Points on a hilly landscape, in no order, each with its height.
A ball rolls from a point to the lowest of its 2 nearest points, and stops where none of them is lower. Distance is the straight distance between rows; heights are no part of it.
vope height 3.24: [188 141 144 130  97 134 131 110 134 134 160 153 144 141 152 138 154 144
 128 106 136  82  65 167 107  97 128  79  73]
ses height 3.56: [ 88 108  91 107 147 153 130 158  67 151 117 134 167  72 131 100 115 147
 153 203 110 187 137  90 159 139 157 178 197]
dep height 4.19: [ 42 181 105 136 137 109 146 108 151 140  79  90 111  81 128 133 126  76
 100  77 161 152 176 160 105 160 101 145 163]
sarug height 5.93: [148 119 139 129  96 180  87 129  84 104 155 133 128 132 109 125 169 118
 127 158  96 143  95  50 171 137 123 128  99]
tavip height 4.08: [128  89  98 106 164 122 166 129 129 140 118 127 150 112 150 141 113 148
 164 164 139 149 174 115 129  91 159 194 150]
sabu height 2.55: [177  86 144 111 120 177  63 131  72 105 173 141 148 129 134 109 156 167
 164 179  91 117  50  65 168 128 161 108 115]
Rezo height 6.23: [ 64 191  81 142 139 139 125 106 124 144 128 129 151 110 119 134 137 119
 100  98  97 138 142 127 124 130  91 190 177]
Vul height 5.79: [166 119 152 131  84 134  73 121 107  86 142 146 105 156 137 118 184 116
 139 137 117 124 110  57 160 148 102  88  83]
Bek height 6.84: [127  72 140 147 183  88 124 154  98  94 140 165 159 111 149 103 115 142
 140 164 152 166 171 110 126 149 127  84 178]
Kat height 1.60: [131 139 117 148 133 125 114 112 142 122 100 109  99 150 109 149 125 128
 128  41 124 113 147 176  90 124 120 123 128]
doli height 6.97: [132 155 132 156 111 127  52 104 118 152 110 105  83 152 144  97 158 134
  88 101 103 138 116 102 132 164  78  70  92]
Mavef height 4.00: [190 134 167 119  91 109  85 137 137 110 155 141 107 168 143 105 147 126
 145 138 124  92 112 128 109 130 117  94  67]
Gok height 3.08: [ 90 122 132 111 123 142 129 174  82  88 152 108 125 140 108 135 102 137
 120 157  87 169 140  70 160 129 135 158 120]
nutur height 2.87: [154 139 125 131  98 146  98 139 111 129 130 117 100 165 115 128 131 127
 119 100 105 119 115 132 122 125 120 128  90]
Kor height 6.05: [124 121 122 110 106 194  87 140  85 151 111 100 121 117 102 135 183 128
 150 158  89 157 108  43 182 141 128 145 116]
fudu height 4.16: [ 80 121  63 114 144 118 208 105 176 181  86 173 129  52 183 127 117 137
 145 131 195 145 174 152 144 118 156 212 207]
vubi height 2.90: [108 130 116 113 119 148 166 194  82 110 158 135 139 136  98 123  72 148
 120 165  91 153 119 114 147 121 143 158 142]
novol height 1.54: [124  96 124 149 136 131 137 121 119  93 135 103 136 159 143 171 115 114
 100  66 141 114 133 131 112 106 129 137 115]
Fon height 3.79: [ 67 127  75 130 152  90 169  84 127 128 122 171 144  85 191 121 114  98
 129 108 169 126 171 121 133 141  85 148 167]
Rir height 4.36: [ 79 101 113 128 169 106  94 120  77  95 135 130 148 116 160 107 118 136
 124 171 106 181 176  68 138 138 114 163 156]
Bemi height 5.89: [190 128 140 113  60 209 105 173 130 120 157 145 107 170  93 139 154 128
 165 148 111  90  57  95 150 102 147 123  81]
Kis height 6.07: [124 138 165 135 151  75 143  95 181 110 130 136 142 122 125 145 120  77
 140  97 174  81 133 207  73 121 112 101 129]
nata height 3.72: [132 106 169 118 141 123 148 157 126  77 197 173 175 118 111 146 110 112
 136 154 139 112 131 122 122 111 136 149 120]
tuge height 4.62: [ 97 162 114 108 133 114 198 142 155 185  68 101 122  80 118 124 125 146
 114 145 168 164 161 168 139 136 145 160 183]
sagu height 5.49: [130 147 122 126 119 161 151 162 123 110 130 115 125 151  68 160 111 126
 133 104 100 126 119 160 111 106 148 173 143]
fude height 5.86: [129  94 109 125 161  95 169  73 175 157  82 131 115  75 148 134 120 107
 146 136 186 129 193 144 126 130 142 144 136]
rin height 6.12: [ 82 148 140  93 145 215 140 189 106 127 178 113 163  78  81 120 111 116
 128 213 103 143  92  76 167 130 160 158 165]
kel height 6.25: [ 89 134 100 119 114 198 133 163  59 161 146 124 163  91 114 101 101 119
 100 189  83 154  76 104 159 135 137 158 152]
dud height 3.17: [170 151 166 130 114 154 122 133 150  93 184 144 147 144  96 153 151 111
 131 118 131  89  96 149 102  95 126 130 100]
feg height 3.41: [ 61 135  83 128 130 148 132 147  67 168  96 136 157  57 139 109 138 127
 121 163 100 201 141  87 163 158 122 164 174]
lef height 2.68: [175  67 143 129 159 126 146 126 130 159 148 152 175 104 152 135 118 169
 136 155 150 112 118 156 128 106 166 129 131]
Lel height 5.76: [179 137 112 126  94 184 154 145 124 137 140 143 130 162  82 146 143 135
 160 131  97  94  67 122 138  96 147 126 111]
dutev height 5.77: [159  79 103 141 151 122 141  70 149 165  92 133  98  79 138 132 135 117
 149 104 164 126 178 128 137 139 130 102 108]
zam height 5.07: [100 123 111 174 145  86  99  76 144 110 124 128 104 176 154 126 110  90
 111  62 118 102 140 120 100 145  90  79 112]
meden height 4.30: [108 138  82 122 162 133 134  89 138 179  88  88 122 100 146 137 161 159
 134  97 131 137 163 108 146 133 113 128 146]
Ripu height 3.10: [140 117 127 121 111 144 151 182  88 112 150 107 128 165 118 131  99 164
 109 132 101 138  96 121 145 122 151 122 113]
dorib height 4.05: [105 135  59 115 159 130 175  92 148 176  87 104 130 106 142 151 134 160
 158 104 134 145 174 125 136  96 141 188 163]
kamo height 2.11: [172 120 123 134 125 127 131  99 171 144  87 120  83 138 107 159 145 141
 147  60 147  97 140 172 115 121 139 105 105]
boseb height 4.37: [ 89 136 121 134 165 108 150 123 158 132  98 106 121 113 121 140 115 111
 115 100 163 138 197 167  98 132 116 151 173]
bazok height 3.61: [104 125  94 124 138 106 163 108 102 121 120 140 148 103 153 131 134 112
 124 126 138 142 155  97 141 132  98 145 145]
rega height 6.14: [ 74 228  91 119 109 140 128 106 130 141 113 100 135 105 102 127 142 107
  97  87 104 135 114 169 108 134  96 180 157]
kozu height 4.75: [124 172 123  99 118 133 191 147 145 163 100 105 135 105  84 135 143 141
 132 160 138 147 139 149 141 121 148 164 165]
Gavo height 2.19: [159  88 148 140 140  64 180  93 194 143  87 162 125 126 136 187 116 158
 170  76 146  96 122 205  96  85 163 106 106]
rala height 1.98: [156  57 160 151 173  78 166  96 199 141  90 145 125 139 156 186 104 153
 161 108 172 119 164 178  97  76 179 118 119]
lof height 2.18: [114 168  75 127 125 172 162 124 120 172 132 138 158 117  94 129 120 127
 134 132  92 109  96 144 130 107 126 177 173]
lezaz height 2.50: [136 165 129 106  78 166 114 161 115 149  98  90  89 149  84 136 152 124
 131 125  98 138 126 124 137 132 125 153  97]
nuze height 4.01: [ 78 162 113 140 130 120 127 150 100 155 115 141 135  99 120  91 109 114
  90 143 107 168 165 139 125 153  95 154 156]
Nemut height 6.02: [141 142 157  81 139 206 129 169 128 128 190 116 153 110  75 117 122 131
 147 220 106 114  78 107 146 111 167 146 135]
lipum height 5.65: [166 175 158 130  81 148  96 119 145  98 135 102  89 154 122 126 143  91
 101  98 150 107  90 184  88 121 115  94  79]
lig height 5.32: [132 130 117 116 128 153 195 160 145 132 120 139 145 119  79 162  89 127
 140 136 135 120 128 183 120  95 171 190 173]
fuzes height 6.19: [ 46 146 135 110 124 193 111 180  67 118 165 128 169  68 106 107 110 125
  99 214  90 186  90  69 175 151 144 165 165]
refad height 1.49: [135 132 158 120 110 100  97 117 167 126  84  60  61 181 136 123 129  86
 131  86 177  88 130 159 103 151 122  62  91]
rugut height 2.98: [138  80  92 136 153 180  74 112  58 151 125 141 154  91 123 106 140 150
 155 166  79 161 113  76 149 135 144 145 163]
siku height 5.02: [151 130 140 116 100  60 155 123 147 104 106 130 107 157 126 140  93 108
 155  90 137  97 117 203  84 113 133 117  89]
Gesud height 3.19: [142 160 107 122 114 140 147 108 122 147 123 124 125 115 111 136 135 115
 117 108 130 113 119 154 125 126 111 137 119]
soni height 4.53: [117 151  94 137 140 144 111  93 125 151 105 106 114 134 124 143 183 150
 128  82 105 126 141  93 143 135  84 113 129]
kaz height 6.53: [111 110 113 140 135 171 169 173  92 126 170 185 183 113 126 134  93 131
 107 151 132 116  95 141 139 113 132 155 182]
reser height 6.04: [ 88 204 122 141 131 111 110 107 138 105 122 118 124 122 106 121 115  94
  91  86 122 124 129 201  83 139  80 145 156]
tav height 3.95: [133  88 148 141 146 109  68 152  92  88 172 130 127 174 147 105 106 177
 121 143  75 150 134  78 132 140 135 117 118]
tuga height 3.20: [100 124  85 131 145 171  87 115  75 178 115 110 149  92 126 105 150 146
 124 158  79 171 126  82 155 145 122 164 152]
redu height 1.71: [162  85 128 161 134  85 148 134 143 114 121 155 120 151 133 138 115 114
 144  76 137 109 144 145 102 127 134  69 101]
mor height 2.97: [178 105 156 130 132 116 136 138 134 137 171 152 174 141 149 140 130 162
 135 127 131  84  88 166 109  97 140 104 105]
Rimu height 6.34: [ 66 170 107 155 135 166  96 127 110 159 122 109 134 131 101 135 139 131
  91 105  65 164 137 101 133 131 103 176 152]
Mabe height 4.23: [179 152 150 156  74 121  69 130 125 111 152 148  91 167 150  75 133 108
 106 130 110 122 100 131 105 146 112  62  62]
suke height 4.31: [ 77 155 141 124 138 101 133 142 120 154  84  74 115 104 133 108 134 101
  97 139 145 166 169 121 127 169 100  87 128]
Pif height 5.66: [149 148 163 158  98 134  68 125 135  80 162 125 115 207 142 135 146 136
  90  83 108 105  79 123 116 125 109  97  90]
puzog height 1.96: [192 114 130 101 112 148 128 118 100 149 137 140 141 104 125 114 168 151
 152 181 132 126  87 111 159 125 140  99 110]
simad height 2.13: [121 104 134 134 140 172 117 127 102 109 159 108 150 135 129 159 123 111
  98 113 130 122 129 103 137 110 132 169 116]
ramo height 2.27: [156 130 141 151 131 123  91 121 156 103 133 118 125 173 130 168 139 134
 129  34 124  86  99 183  87 112 129 114 115]
det height 6.31: [127 106 117 130 134 221 102 155  69 139 164 121 159 103 107 105 116 128
 116 185  79 138  58  82 159 126 153 135 140]
Bira height 1.87: [101 182  94  98 124 162 192 145 146 176 133 132 174  97 102 118 122 124
 141 172 130 111  98 145 134 109 149 205 205]
febom height 4.18: [106  89 132 123 159 122  57 120  62  92 151 123 143 138 152  99 121 180
 128 181  71 175 127  61 145 144 131 151 143]
vutez height 5.94: [ 94 203 130 153  98 134 106 114 117 106 146 140 123 140 104 110 106 105
  67 122  85 141 107 167 103 137  84 152 130]
vaf height 3.54: [101 115 120 107 130 136 130 133 100 132  96  80 122 108 127 138 159 113
 133 144 129 172 173  60 156 140 127 154 119]
nipi height 5.46: [127 208 139 110  81 132 142 101 140 103 124  97 107 112 115 122 146  81
  95 119 167 123  96 189  98 130  97  89 103]
raton height 3.58: [123 157 100  93 130 113 192  86 165 179 113 125 153  59 141 123 139 120
 132 149 174 116 133 151 144 128 143 185 156]
gete height 5.61: [147  66 110 154 152 106  99  87 144 129 104 133  95 130 148 129 137  94
 167  86 145 117 182  92 116 143 114  88  99]
dem height 4.86: [178  92 167 110 124  92 100 140 162 116 124 126 118 192 158 155 157 169
 179 107 145  83 130 117 121 108 140 110  90]
dofor height 4.81: [163 106 158 108 121  77 153 147 151 111 115 119 106 162 116 142 104 126
 156 123 141 113 155 165 102 111 146 128  97]
Vezi height 1.67: [188 109 148 127 104  94 164  99 195 138  89 148 116 152 123 195 142 165
 172  69 143  78  71 204 111  86 171 114  90]
leka height 3.55: [175 114 156 154 123 108 128  97 166 127 150 165 147 137 155 155 163 123
 146  71 146  72  93 153  99 112 117  64  76]
fabov height 1.04: [142 107 136 111 149  62 174  43 211 162  60 108  82 108 150 147 111 127
 152 111 187  98 158 173 130 116 156 103 107]
luf height 6.67: [ 93 115 146 184 127 127  61 131 107 108 122 123 102 161 123 105 128 128
  75 112  66 187 147  66 143 166 102  98 110]
doga height 6.76: [105  78 139 125 182 108 168 155 120 106 137 175 173  95 161 132 129 145
 136 173 184 154 173 119 142 128 129 128 204]
zenes height 5.96: [136 169 150 138 124 111 118  95 158 105 148 147 132 123 115 123 125  67
 111 106 152  94 129 188  75 125  93 112 107]
tulil height 3.71: [104 116 112 107 136 142 162 167 101 157 124 141 148  72 126 109 104 128
 126 185 140 163 161 132 151 139 142 181 174]
tor height 4.35: [121  86 139 104 167  89 165 114 169 131 109 107 144 127 162 152  95 141
 149 152 170 128 190 160 101  88 167 190 131]
kitom height 1.82: [130 203 157 136  87 157 106 133 116 112 157 129 121 131 101  99 157 105
  81 159 108 160 109 118 121 130  87  92 104]
vege height 4.52: [ 74 106 142 150 148  93  76  96  92  82 133 135 134 124 147 100 128  96
  98 166  97 176 153  50 143 165  89 127 134]
dagu height 6.68: [119  93 109 154 169 122 171 135 124 134 121 184 157  85 145 140 125 134
 121 125 175 141 162 134 140 136 111 110 189]
nazak height 7.09: [153 115 107 142 112 136  73  99  80 155 112 124 104 111 155  92 159 144
 118 129 103 145 110  92 157 165 100  83  97]
lupoz height 2.79: [187  99 136 147 103 106 106 129 187 130  86 129  71 183 142 157 147 152
 172  44 154  76 125 160 109 122 144  83  94]
Zigo height 3.84: [138 105 144 118 144 113 128 121 116 115 170 173 173  85 130 117 117  95
 134 166 144 110 150 125 120 126 120 154 125]
kovum height 2.96: [184 143 135 146  82 153  73 134 151 116 143 138 113 196 146 152 155 158
 136  50 114  69  58 168 105 106 123 109  93]
Matu height 2.46: [149 112  83 119 130 145 175 118 121 162 133 158 161 116 114 142 110 135
 166 139 108 110 115 141 126  94 146 178 139]
roz height 4.82: [138 164 182 167  63 111  38 144 167  59 148 121  65 230 143 100 136  94
  97  93 111 107  91 117 101 159 115  72  82]
dofe height 2.28: [189 140 164 110 104 128 168 127 182 124 111 132 133 164  91 183 149 166
 164 114 136  84  69 191 122  79 170 121 117]
nibe height 0.20: [120 110  83 119 127  93 192  82 146 138  84 114 105 107 151 157 105 125
 139  73 158 111 149 160 127 117 128 130 111]
tonuk height 4.93: [112 136 133  96 140 153 189 160 162 165  91  81 128 113  79 152 118 155
 142 174 136 160 152 136 147 100 194 196 173]
Nokis height 5.83: [129 181 145 154 102 133  84  95 134 103 150 119 114 148 126 115 130  87
  76  98 120 113 107 168  96 131  90 116  98]
Kuno height 4.33: [ 88  95 120 138 170 108 135 139 128 120 120 126 137 119 158 129  90 106
 112 135 171 149 197 143  99 128 117 147 167]
kebe height 0.65: [116 134 109 112 136  76 190  60 180 151  78 104  97  88 148 137 101 120
 131  89 183  95 143 198 121 131 128 102 127]
tige height 5.80: [153 144 159  93 148 161 109 142 133 153 145  94 145 103  97 112 151 150
 131 192 131 127 135 122 139 127 148 146 137]
mil height 2.08: [108 187 151 107  92 133 110 149 125 144  81  69  91 138  98 127 168 110
 116 120 119 154 141 119 133 148  99 109  95]
bup height 1.33: [175 103 139 156 124 109 127 146 106 112 154 157 135 139 133 107 120 132
 119 117 122 127 121 129 121 137 131  74 101]
zuti height 4.45: [161 138 166 152  85 108  58 171 139  89 147 126  74 201 137  85 114 116
 103 102 105 118 122 132  96 155 133  76  73]
Pebu height 6.54: [120 124 131 159 130 161  55 144  91 136 136 125 112 157 107 113 145 162
 113 134  49 169 127  67 152 143 117 133 125]
Lelat height 5.60: [158  73 143 142 141 123  63 101 112  95 140 141 125 140 144 126 173 112
 147 124 127 124 142  54 141 143 112 105 101]
fona height 3.99: [128 111 153 115 131 113 109 138 106 112 146 123 124 108 129  98 108  91
 117 168 137 138 165 117 119 147 121 138 105]
Dad height 3.97: [ 54 141  64 114 145 100 181 128 146 155 101 178 142  75 199 114 124 115
 141 127 180 149 183 128 131 139 110 194 210]
par height 3.29: [ 80 137 131 105 127 132 171 173  93 112 123  98 137 108 115 139 123 121
 112 159 132 179 159  86 156 138 130 152 141]
nelom height 5.14: [117 112 120 104 150 182 202 166 155 148 126 111 155 126  84 164  97 139
 154 176 129 116 111 135 144  84 194 194 185]
gesek height 3.69: [143 134 169 133 114 121  81 174 110  78 184 122 113 192 131 105 115 166
  99 132  88 134 101 100 133 141 133  88  96]
nak height 5.42: [126  89 105 159 143 115  71  85 104 113 115 136 103 134 148 122 147 107
 140 110 103 152 168  65 134 149  95 119 110]
Leg height 3.70: [201  99 180 121  98 110  86 188 147  99 175 151 119 183 157 116 133 172
 154 123 119  92  96 129 117 130 164  82  68]
tota height 4.85: [ 86 106 120 171 156  66 130  94 125  97 137 151 139 153 164 116  94  75
 106 104 141 118 142 111 108 150  86  68 138]
ponos height 4.03: [ 14 183  90 128 141 122 138 121 139 171  88  95 138  70 161 119 135 103
  87  90 146 170 175 131 127 157  97 170 176]
teza height 6.01: [171 121 161  96  80 178  81 199 130  78 192 149 101 181 100 136 126 155
 166 149 102 101  74  72 153 119 161 134  73]
romo height 3.39: [ 97 125 147 126 137  76 117 128 123 100 119  81 107 184 144 120 119  94
 110 113 137 125 145 100 116 145 102  77 110]
zedo height 6.11: [151 126 163 104 112 169  90 185  96  73 207 143 115 143  98 113 106 162
 133 174  89 140  83  70 157 134 158 109  88]
nogok height 2.78: [178 144 184 121 108 112 145 140 172  88 144 131 133 163 102 165 152 127
 151 107 150  91  96 181  93  98 144  94 102]
fekin height 3.82: [ 89 163  62 102 141 116 198  68 182 161  75  95 106  76 128 163 137 142
 155  68 154 123 157 155 134 106 149 183 164]
tupo height 6.90: [129  97 127 149 165 133 117 160  90 118 154 177 154  97 112 104 114 142
 127 168 122 162 160 113 135 145 122 125 174]
bes height 0.87: [105  97  87 148 144 100 153 102 115 111 103 122 112 148 163 157  97 115
 121  52 133 129 155 136 109 118 110 120 118]
vil height 2.26: [193 103 140  97 109 177 121 142 106 136 170 134 157 137 128 121 144 156
 157 182 118  97  50 104 155 107 161 113  94]
luk height 5.26: [183  97 168  98 142 123 126 147 155 136 140 115 134 173 125 158 139 188
 169 144 130 100 122 131 132  90 169 136 110]
sadad height 4.22: [131 116 130 146 116 134  53 108 110 110 147 123 114 198 153 130 138 152
 106 111  76 122 111  78 143 129 102 153  95]
Vit height 2.63: [110 114 159 141 127  81  92 124 158  89 120  77  91 210 143 132 115  72
 130  82 156  91 124 125  95 147 122  61  98]
Lil height 6.38: [154  99 105 151 134 209 120 130  95 151 162 150 164 110  98 132 140 121
 127 146 105 113  84  99 147 113 142 130 140]
laval height 5.27: [133 101 111 176 137 124  85  89 114 122 130 138 108 146 147 124 121 110
 100  76 108 124 143 107 119 142  98 114  99]
suv height 5.95: [122 116 114 125 150 108 170 103 148 176  88 141 125  44 137 103 128 119
 123 162 179 154 180 143 141 157 127 123 163]
pese height 3.83: [125  82 111 130 152 111 154 148  99 101 136 138 146 140 144 141 114 138
 145 139 126 152 161  99 134 111 133 144 136]
ruzo height 1.64: [173  84 148 118 137 116 115 138  84 107 158 145 158 114 144 111 137 147
 136 167 129 133 116 100 144 136 141  94 117]
rukog height 1.25: [ 97 172 140 110 138  99 157 141 121 101 155 131 164 132 123 126 119 122
 107 143 135 122 138 144 118 125 103 152 160]
vokug height 4.38: [170 103 146 102 120  77 106 111 170 136  94 108  89 191 168 133 155 140
 178 106 155  78 144 110 133 134 114  85  88]
lofo height 5.92: [168 119 164  99 152 168 100 168 111 120 183 138 146  99  83 107 133 149
 156 202 116 138 117 100 142 132 156 130 130]
fumet height 4.67: [ 59 123 129 158 157  71 113  91 114  99 129 138 133 137 159  98 113  77
  95 146 130 155 151  74 133 168  71  93 156]
muke height 2.71: [131 103  87 117 129 165 183 168  92 156 128 137 149 128 104 134  92 147
 152 164  93 135 105 122 149 106 161 164 158]
nagi height 2.01: [133 180 151 126  82 182  87 168  96 121 165 132 112 133  83  96 137 129
 101 184  76 169  89 102 141 137 122 107  94]
Rami height 4.09: [150 139 117 131 135  87 157  91 138 151 112 147 118  87 136  91 130 111
 135 145 163 120 139 151 123 157  97  54 118]
mozi height 3.89: [141 107 129 112 132  80 116 118 128 118  95  98  96 178 155 125 151 139
 154 112 137 120 147  87 138 141 103  71 106]
togos height 4.15: [ 98 153 133 133 122 118  99 141  87 154 106 107 125  93 131  81 130 113
  87 160 111 177 143 121 134 174  96  93 118]
bag height 3.88: [ 33 186  64 121 127 131 172 113 151 191  97 133 136  35 165 109 140 126
 106  86 172 145 152 142 142 160 111 180 198]
nit height 3.76: [ 77 180  91 108 128 114 177 115 133 178 111 130 152  56 153 107 151 119
 107 138 170 146 147 132 148 156 105 165 180]
kofu height 1.56: [112 188 157 110 115 107 133 127 122  98 160 118 135 140 112 107 139  99
  97 154 126 129 128 128 120 137  91 123 118]
mig height 5.64: [139 140 125 126 103 190 127 169 113 120 160 130 125 162  64 140 110 123
 141 135  69 112  89 111 136 107 147 159 122]
lilis height 3.60: [115 184  93 103 120 126 185  66 173 151  83  88 107  79 111 155 140 131
 129  76 161 105 115 194 131 121 136 157 143]
pil height 3.44: [188 127 148 149  70 137  44 140 149 121 152 156 110 199 178 129 163 163
 138  87 121  67  73 128 121 126 116 107  74]
mumuz height 6.60: [113 111 104 129 140 156 210 149 124 145 131 186 173  91 135 148 116 128
 111 142 175 125 122 156 152 117 135 154 197]
pul height 4.17: [106  95 133 119 167  85 126 118 122 132 116 105 128 110 157  96 104  95
 124 160 166 143 185 123 114 150 117 114 132]
ruv height 6.95: [129 102 131 142 145 146 110 167  55 114 146 146 153  87 116  93 128 154
 113 176 102 181 119  95 157 158 131  98 161]
tef height 3.86: [ 79 157  93 123 138 133 168 166 124 159 113 150 143  97 116 116 111 130
 125 145 128 161 171 145 125 133 122 194 201]
Zaf height 1.47: [120  88 122 132 164  79 190  47 212 149  66 138 109 104 160 184 108 149
 157  90 181 109 161 186 121  83 165 133 129]
Sev height 3.87: [154 117 148 132  76 136  31 151 128 102 147 129  92 215 159 121 135 159
 129 104  95  93 100  96 139 137 114 148  76]
koge height 5.56: [170 133 162  96 140 166  97 145 143 142 159 101 138 161 106 133 150 165
 140 154 122  91 104 134 132 107 146 146 118]
Fuv height 6.80: [ 98 133 153 187 129 115  58 114 128 118 121 106  92 170 131  94 136  99
  75 106 100 153 134  90 128 176  89  49 111]
sogup height 4.76: [172  86 123 136 150 138 193 102 180 182  93 157 143 116 108 173 107 170
 153 149 144 112 111 173 143  70 200 163 153]
zeg height 5.21: [119 162 108 113 124  63 174 115 132 125 105 125 126 129 139 124  93 119
 123 107 141 110 136 195  98 125 104 132 128]
Kame height 3.47: [144 118 188 133 127 123 120 156 141  51 190 139 138 155  99 148 125 100
 129 116 136 105 136 112 108 119 133 120  95]
semo height 5.33: [104 193 123 117 111  83 172 103 149 116 114 115 120 111 132 111 104  90
 104 113 170 109 120 206  97 143  89  85 137]
Purig height 3.42: [135 147 109 128 122 139 127 110  90 139 143 131 149 119 131 113 144 129
 104 142 103 134 111 103 147 135 100 145 124]
mune height 2.37: [127 157 153 111 103 118 132 128 152 120  86  68  81 154 108 143 152 100
 123  95 160 123 139 144 118 142 111  85 102]
pogov height 3.43: [146 168 112 112 133 121 179  81 168 167 113 126 128  81 115 132 144 132
 127 121 164 108 131 181 131 122 125 138 138]
fuz height 2.21: [133 156 175 136  67 162  69 177  94  87 147 130  89 140 101 100 154 126
 104 167  89 185  97  66 158 156 121  72  68]
Dolok height 6.96: [134  55 107 139 178 158 104 134  82 119 132 161 156  77 133 116 119 145
 163 175 126 176 173 102 130 122 155 151 178]
Big height 6.46: [134  87 107 138 152 170 134 138  81 133 174 178 188  96 130 122 111 132
 134 174 106 124  92 107 150 116 138 153 168]
disi height 2.36: [161 105 131 167 119  94  99 116 164 119 104 124  80 181 148 134 124 108
 144  36 143  90 124 152  94 143 136  49  93]
ran height 1.59: [ 96 200 115 102 128 127 183 144 144 132 146 141 176 103 108 127 132 122
 118 141 146 115 117 163 119 118 120 195 190]
Fege height 2.77: [153  72 126 120 132 169  85 137  48  96 152 143 148  98 107 105 137 158
 166 189  82 155  90  62 158 140 168 128 144]
Mubim height 5.28: [156 151 178 148  71 115  52 140 167  63 149 122  90 214 153 133 151 106
 126  64 139  75  84 151  90 131 122  84  79]
sozo height 2.25: [114 179 147 109  86 183  88 190 107 142 126 100 106 156  71 122 151 147
 125 148  67 160 109  90 151 136 125 135 103]
Vibu height 4.58: [139 118 163  94 141  94 167 150 158 124 124 109 133 127 117 136  98 132
 134 166 158 129 164 170 111 111 160 169 127]
gez height 3.40: [178  93 155 114 114 127 108 189 105 101 165 117 114 179 141 119 116 188
 135 139 114 120  98 111 143 129 169  92  91]
zis height 4.32: [ 97  92  89 126 148 133 205 112 164 160  78 140 134  81 159 154 101 132
 145 155 189 164 184 148 141  96 180 209 178]
kuf height 6.45: [ 91 159 126 157 103 161  75 133 101 131 131 124 110 164 103 115 120 143
  82 132  34 172 109  97 139 140 108 163 113]
netu height 3.98: [137 168 100 144 131  98 139  75 143 158 118 149 106 102 137  98 126 122
 121  89 131 105 133 167 113 148  84  66 110]
rumap height 4.56: [133  89 107 118 154 146 206 111 175 172  82 130 143 109 120 172  97 155
 148 165 157 136 138 154 148  69 208 209 166]
Kekur height 4.49: [ 87 155 119 115 141 104 176 121 151 177  56  73 103  87 126 130 131 130
 106 113 164 166 176 154 141 154 126 111 148]
Gipag height 2.39: [163  50 145 141 171  94 153 131 159 150 126 150 159 123 164 156 108 169
 155 124 154 119 153 165 100  91 169 126 121]
lem height 3.80: [142 124 125 157 148  77 130  68 156 134 139 164 135 127 158 133 129 119
 136  67 141  75 115 160  96 131  94  52  97]
rusi height 6.20: [108 130 158 155 155  60 130 103 168 114 141 142 137 149 142 112  91  58
 127 108 169  81 132 176  74 142 105  53 125]

Call two points neighbours if one is among the 2 nearest of the other. Go from one point of each pair to the other, from neighbour to neighbour, staying as low as possible. Name the highest point that can't be avoided.
nibe, vubi | Purig
Vezi, nibe | Gavo
mil, refad | mune
rukog, refad | lezaz
Kat, bup | lupoz

Two balls start at each pair of points below. Name the first point that both come to, or write never.
ses, fuzes | never
Kor, mig | tuga
rin, nelom | never
